Each row is a point on a landscape with many peaks, with its height.
A climber steps from a point to whichever of its 6 nearest points has the largest rise for the distance, and stops where none of them is higher. Distance is the straight distance between rows; heights are no part of it.
kud: [ 31   1  28  21  18 -13  35   8  10   8   2 -28   8   5 -24 -17  14  15
  32   8   1]  h=1.64
kovug: [-31   0 -21 -20 -10 -14  17  29  20  -1  19   0 -30  35 -11  11  14   5
  -4   9 -85]  h=5.75
sitiz: [ 22  53  12 -23 -15 -13  -9  -4  14  11 -22 -27  59  14  -6 -22  -9  24
 -21 -12  55]  h=4.72
Zon: [ 11 -27  10  28   2  27  35  -3   6 -19  24 -15 -29 -20   5 -29  -1 -20
  19  21  17]  h=3.53
gipuz: [ 24 -45  -3  35   4  31  20   5  20 -30  23  20 -38 -38  -4 -51 -17 -34
  40  24  19]  h=3.16
lede: [ 16 -13 -27 -12  -9  -9 -73  -4 -18   4  -1  21 -20 -31  31  27   9 -12
  23 -27  59]  h=2.10
rura: [-32  18   3 -14  -2   1  -3  -8 -20 -17  14  -6 -21  28  34  40   4  14
 -62  16 -20]  h=5.47
lekup: [-24  -7  -3   7   0  12  32   9   6  12   3 -12 -19  29  -7  21  18  10
   8  12 -63]  h=6.36
Vipip: [-22  11  -9 -34   2 -13  -3   6  -4 -37  47  -4 -30  21  34  24  -1   7
 -62  23 -32]  h=6.37
ridi: [-17 -19  16  26  14   0  33  14   0  12 -12  12  28 -13 -66   4  11 -30
  21 -27 -64]  h=4.15
Kesaz: [ 39  37   2 -18  -6  23  31  -4  36  15 -34 -15  33  22 -33 -64 -23  20
   8   5  31]  h=6.23
rol: [  9  -2  30  15  12  -9   8 -10 -15   6   2 -35   9 -10  12   8  10   7
 -11   7  23]  h=0.21
Let: [   6  -11  -20  -33  -10  -11 -114   -8   -3    5    4    4  -14   -5
   23    0  -23   12   57   19   45]  h=0.85
lam: [-20  10  16   0  -7  13 -14 -18 -36 -15  13   3 -12  -1  36  45   6   3
 -47  -9  19]  h=3.69
todim: [-23   9  19   3   2   4  -2 -18 -26   5   3 -20  -8  10  26  41   9  16
 -39  10  -6]  h=4.36
siv: [ 23  11 -35 -42 -22  -3 -42 -14   6  -8 -25  12  43 -21  16 -22 -32 -13
  10 -23  56]  h=4.85
favak: [-40  -3 -18   3 -25  12  36  48  10   0   4  20 -13   9 -44  10   3 -21
  22 -14 -90]  h=5.30
bive: [ 16  53  -8 -31 -38  20 -27 -25  17   8 -32 -24  59   5 -17 -20 -26   0
 -30 -32  63]  h=5.31
rorum: [ 11  30  36   5 -10 -31 -28 -13 -15   1  -1 -23  31 -11   7  24   7  10
 -24 -20  52]  h=4.54
tav: [-21  26  31  18   9 -29 -43 -19 -36  40 -21  -2  19  15 -18  58  16  32
 -28 -22  -2]  h=4.98
seduz: [ 32 -42 -26 -13  15  -2 -49   1  13   0  -2  32  -9 -24  22 -49 -33   8
  68  32   9]  h=3.07
Vufo: [ 20   0 -42 -35 -21 -21 -98  -5   4  -2 -14  13   6  -8  14   2 -20  -2
  48 -10  50]  h=0.91
dulut: [-20 -15 -13  -5  -1  32  22  -9 -12 -26  29  -5 -23   3  44  16   4   0
 -37  17  -3]  h=3.00
gevov: [  3 -13  24  21  21  -7  35  16   2  15  -8  -7  20   6 -45   7  24   4
  35 -18 -49]  h=3.65
Movo: [-19   0 -18 -22 -32  -3  23  58  19 -22  62  -4 -63  27 -34  -1  -7  14
  18  22 -67]  h=5.17
Fid: [-12   7  22  17  17 -20 -13 -11 -23  35 -21 -13  16  15  -4  44  19  27
 -20  -5 -19]  h=3.81
gib: [ 35 -34 -11   6  10   5   4  -3  18 -22   3  26  -7 -40  10 -61 -23 -26
  37  20  25]  h=3.20
bepa: [ 31  27  -7 -34 -20  34  10 -26  24   6 -32  -7  40  -3 -10 -60 -40   2
  -4   3  44]  h=5.68
ved: [-22  27  34  14 -11  -2 -28 -26 -40  -1   0  -4  -1   4  16  58   9  11
 -49 -16  21]  h=3.83
zotaf: [ 16  30  29  -1  15 -42 -16   2  -6  29 -15 -23  51  11 -19  11  17  35
  -9 -16  18]  h=3.98
lof: [ -2  15  26   9  23 -45 -30  -8 -28  43 -24  -3  44   9 -25  36  20  28
 -17 -28  -8]  h=4.89
mem: [-52  -7   5  22 -16  15  38  25  11   7 -16  21  15 -14 -73   1  -4 -52
   3 -20 -70]  h=4.77
Basa: [ 10  -6  26  20  21 -13  25   3  -3  25  -5 -26  16  12 -22   9  24  17
  20  -3 -25]  h=1.83
sive: [-30  -9  -2   7  19 -13  11  -5  -6  37 -23   7  15  19 -16  32  23   5
  -9 -13 -64]  h=5.29
Tar: [ 31 -25 -29 -23   7 -11 -38  -6   2  -2  -9  26  11 -35  27 -39 -27 -12
  43   4  34]  h=3.17
zoli: [ -8  15  36  11   1 -13 -11 -19 -30  11  -2 -30   8  -4  15  37  14  16
 -32  -2  23]  h=2.43
musen: [-42   8 -23  -4  13 -30 -11  11   0  30 -27  29  -2  31  -2  33  16  -1
 -39  -6 -71]  h=6.70
Vule: [ 46  24  13   3  11  -4  39  22  37  -1 -14 -16  21  29 -41 -53  -4  18
  35   2  15]  h=5.16
Kar: [-24  14  -3 -13  -7  19 -17 -12 -36 -26  17  20 -17   3  45  51   4   3
 -55 -15  18]  h=4.50
Gevu: [-22  -2 -10   1 -33  33  40  36  21 -36  58  -9 -58  29 -21  -2  -8  11
  19  31 -42]  h=5.41
Dar: [ 30 -15  -8 -10  -1 -10  -9  -7   1  -9  -3   5  15 -37  25 -39 -18 -19
  13   2  47]  h=2.66
Lidor: [ 21  34  22 -11 -10 -29 -11  -9   4   2  -7 -28  42  -4   7 -11  -7  11
 -15  -5  57]  h=4.37
fito: [ 21   8   1 -11 -14 -22 -32 -13 -13 -12  -8  -3  22 -32  25  -2  -8 -15
  -7 -23  64]  h=3.50
rolig: [ 46 -20 -13  -7  -3  15   8  -3  32 -39 -14  43   3 -17 -17 -81 -44 -20
  41  28  19]  h=3.58
Kav: [  0  -4  20  12  33 -30   8   2 -11  38 -22  -4  42   3 -29  16  28  11
   4 -20 -36]  h=3.40
kozo: [-28   6  -1  -5   0   1  11  -4  -6   7   7 -16 -17  34  13  32  12  18
 -25  18 -51]  h=6.66
Repe: [ 29 -26   0   4   8   2  10  -6   8 -16   8   4  -3 -37  16 -51 -12 -26
  20  18  34]  h=2.84
Mol: [-41  45   7 -13  -1 -23 -38  -8 -25 -13   9  19 -28  34  22  50  -3  21
 -68   5 -24]  h=4.75
les: [-42  34  10  -4   1 -17 -28 -12 -23  13 -14   9 -18  37  14  52   5  25
 -51   4 -32]  h=5.03
Nof: [ 19  38   0 -21 -30 -23 -41 -10   1 -14  -9 -11  43 -14   8  -3 -13 -11
 -23 -31  72]  h=6.44
kalo: [  9 -39 -32  -8  10  10 -49   0 -17  13   3  14 -27 -31  48   7   0  -9
  22 -11  43]  h=2.36
gera: [ -2 -13  21  29   4  20  43   5   6  -1  16 -30 -23  13 -16   4  14   7
  27  15 -21]  h=3.39
Vuben: [-26 -14  -4  14  -3  12  35  19   5  12  -6   4  -4  18 -35  17  18  -5
  27 -11 -76]  h=5.60
Tora: [  0 -14   5   4   1   5  -8 -15 -28  -7   5  -6  -4 -29  39  20   7 -12
 -26 -12  40]  h=1.99
zuto: [ 33   4 -23 -37 -11   6  -8 -18  16 -12 -21  11  36 -24   7 -58 -44 -14
  13   1  43]  h=4.86
mel: [ 14 -10  29  26   9   8  40  -6   7  -1  10 -32 -14  -5  -7 -13  10   3
  22  20   5]  h=2.61
guzag: [-30  26  -2 -28   4 -14 -19  -1 -18 -34  36  12 -29  24  36  39  -3  12
 -71   9 -22]  h=5.80
Dami: [ -4 -41 -21   3   9  41  15  -8  -2 -10  21   9 -31 -25  45  -5   2 -19
  -1   9  16]  h=3.03
pima: [ 18 -23   1   4   6   2   1 -11 -12  -8   9  -4  -1 -36  33  -9  -3 -20
   0   0  42]  h=1.91
Gofim: [ 24   7  34   8   9 -21   9  -3   0   6  -2 -37  20  -8   2 -15   4  11
  -4  11  32]  h=1.02
rozuf: [-28   2 -17  -9 -28  11  31  44  16 -10  29  -3 -41  33 -27  10   4   7
  22  10 -77]  h=5.92
kodep: [ 26 -49 -18   9  16  16  -5  -1   6  -8   9  22 -21 -44  27 -43 -11 -25
  36  15  25]  h=2.93
Fubi: [-30  14   9  17  22 -38 -42 -15 -33  55 -41  30  34   8 -29  55  18  12
 -34 -39 -19]  h=5.38
negim: [-10 -20 -28  -9   4  31 -19  -6 -25 -12  12  19 -25 -15  61  34  11  -6
 -22 -16  34]  h=3.60
Fim: [-27   3  -4 -10  -2   9  20   5   2 -11  22 -21 -23  33  15  20  10  13
 -27  27 -46]  h=7.45
Kudep: [ 44   8  13  16  -1   4  32   9  38 -26  -5  -6  -7  -1 -31 -65 -23  -8
  34  28  31]  h=4.56
pek: [ 46  34   2  -3  -2  35  39   5  44   5 -38  -7  15  35 -54 -70 -26  19
  20   5  29]  h=5.90
Lebu: [ -3 -15 -34 -10  -4  22 -57  -5 -24   5   2  28 -42 -18  46  47  14   0
   1 -30  49]  h=3.22
Mup: [ 10  43  37   3  -8 -42 -36 -11 -12   8  -8 -23  37   4 -10  26   9  24
 -23 -24  48]  h=4.02
vomon: [ 31  21  27  -3  15 -30  18   6  13  17 -11 -29  40  13 -17 -22  13  29
  13  -2  16]  h=2.63
Tazeg: [ 29   1 -28 -32 -12 -12 -31  -8   2  -9 -17  10  33 -27  22 -33 -32 -15
  15 -13  52]  h=4.10
suzo: [-37  12 -11  -9   7 -21  -8   6  -4  19  -5   2 -13  39   8  36  12  17
 -40   9 -65]  h=6.13
Renu: [-24  -3  -9   6 -14  21  40  18  11  -3  23 -17 -34  33 -17  15  12   8
  19  19 -63]  h=6.42
meril: [ 23  -7  18   8   8  -8  15 -10  -3  -9   6 -22   6 -26  17 -24  -1 -13
   0  12  35]  h=1.13
Baguz: [  0 -35  -3  34  -9  57  37   3  17 -30  37   1 -48 -18   0 -23  -7 -24
  24  26   7]  h=3.59
Tibi: [-19   7 -22 -19  -6  24 -28  -7 -33 -25  19  33 -28  -2  55  52  12   2
 -43 -27  25]  h=4.01
suzon: [ 18  41 -28 -40 -42   4 -55 -23  13 -13 -28   3  49  -5  -4  -4 -20 -21
 -10 -48  64]  h=5.51
buru: [  6 -13  17  44  -4  28  46  16  11  -5  19 -24 -34  15 -30  -3   6   7
  45  13 -20]  h=3.21
vut: [ 43 -44 -18   6   9  11 -16   4  27 -28  -1  54  -8 -27  -4 -72 -38  -8
  61  33   5]  h=3.32
gep: [ 38   0  10  -1   3  -8  18  -5  16 -14  -4  -9  10 -20   3 -58 -19 -13
  13  18  41]  h=3.02
zum: [-11 -20   5  22  -4  41  47  -2   5 -19  32 -17 -37   4   7  -4   9  -7
   7  26  -7]  h=4.07
Leb: [ 39  14  19   9  25 -22  36  24  20  10 -13 -12  35  18 -44 -30  17  20
  36 -15  -8]  h=3.64
laluv: [-50  -9  -1  19  20 -16  17  -9   2  35 -32  31  38 -12 -43  13  20 -38
 -37 -16 -53]  h=5.53
Tik: [ -2 -23   5  11   6  31  28 -13  -9 -14  24 -16 -21 -15  28  -1   6 -11
  -7  19  15]  h=3.48
lelo: [ 15 -51 -29   0  19  16 -21   0  -5   9   7  18 -28 -41  43 -18  -7 -16
  30   7  27]  h=2.62
povi: [-56  23 -18  20  20 -36 -36 -15 -24  49 -45  61  16  13 -17  46   7  -2
 -53 -33 -32]  h=5.76
duso: [-33 -10 -13   5   5  -2  23  12   5  24 -17   8   4  18 -22  23  21  -7
   3  -8 -80]  h=5.66
kido: [  7 -14  17  31   9   4  37  21   4  10   0 -19  -3  14 -40   4  18   9
  42  -7 -37]  h=4.11
bulop: [-23  -8 -11  -5 -18  35  40  15  19 -38  58 -10 -46  17  11  -4   1   4
  -5  34 -35]  h=4.71
Gefis: [-50  -6 -18   8  11 -14  14   4   7  31 -29  29  20   6 -26  21  20 -27
 -28 -14 -70]  h=5.95
kisor: [-42  -7 -25  -8 -13  -2  28  37  16   7   1  19 -19  21 -30   9  11 -10
  11  -4 -88]  h=5.43
revon: [ 31 -21  15  27   3   8  28  -4  17 -23  14  -4 -18 -27  -5 -50  -9 -22
  26  24  27]  h=3.52

Where does a climber stop that starts at each point below?
seduz -> Kesaz
zotaf -> musen
meril -> Kesaz
Fid -> musen
Basa -> Fim
Dami -> Fim
negim -> Fim
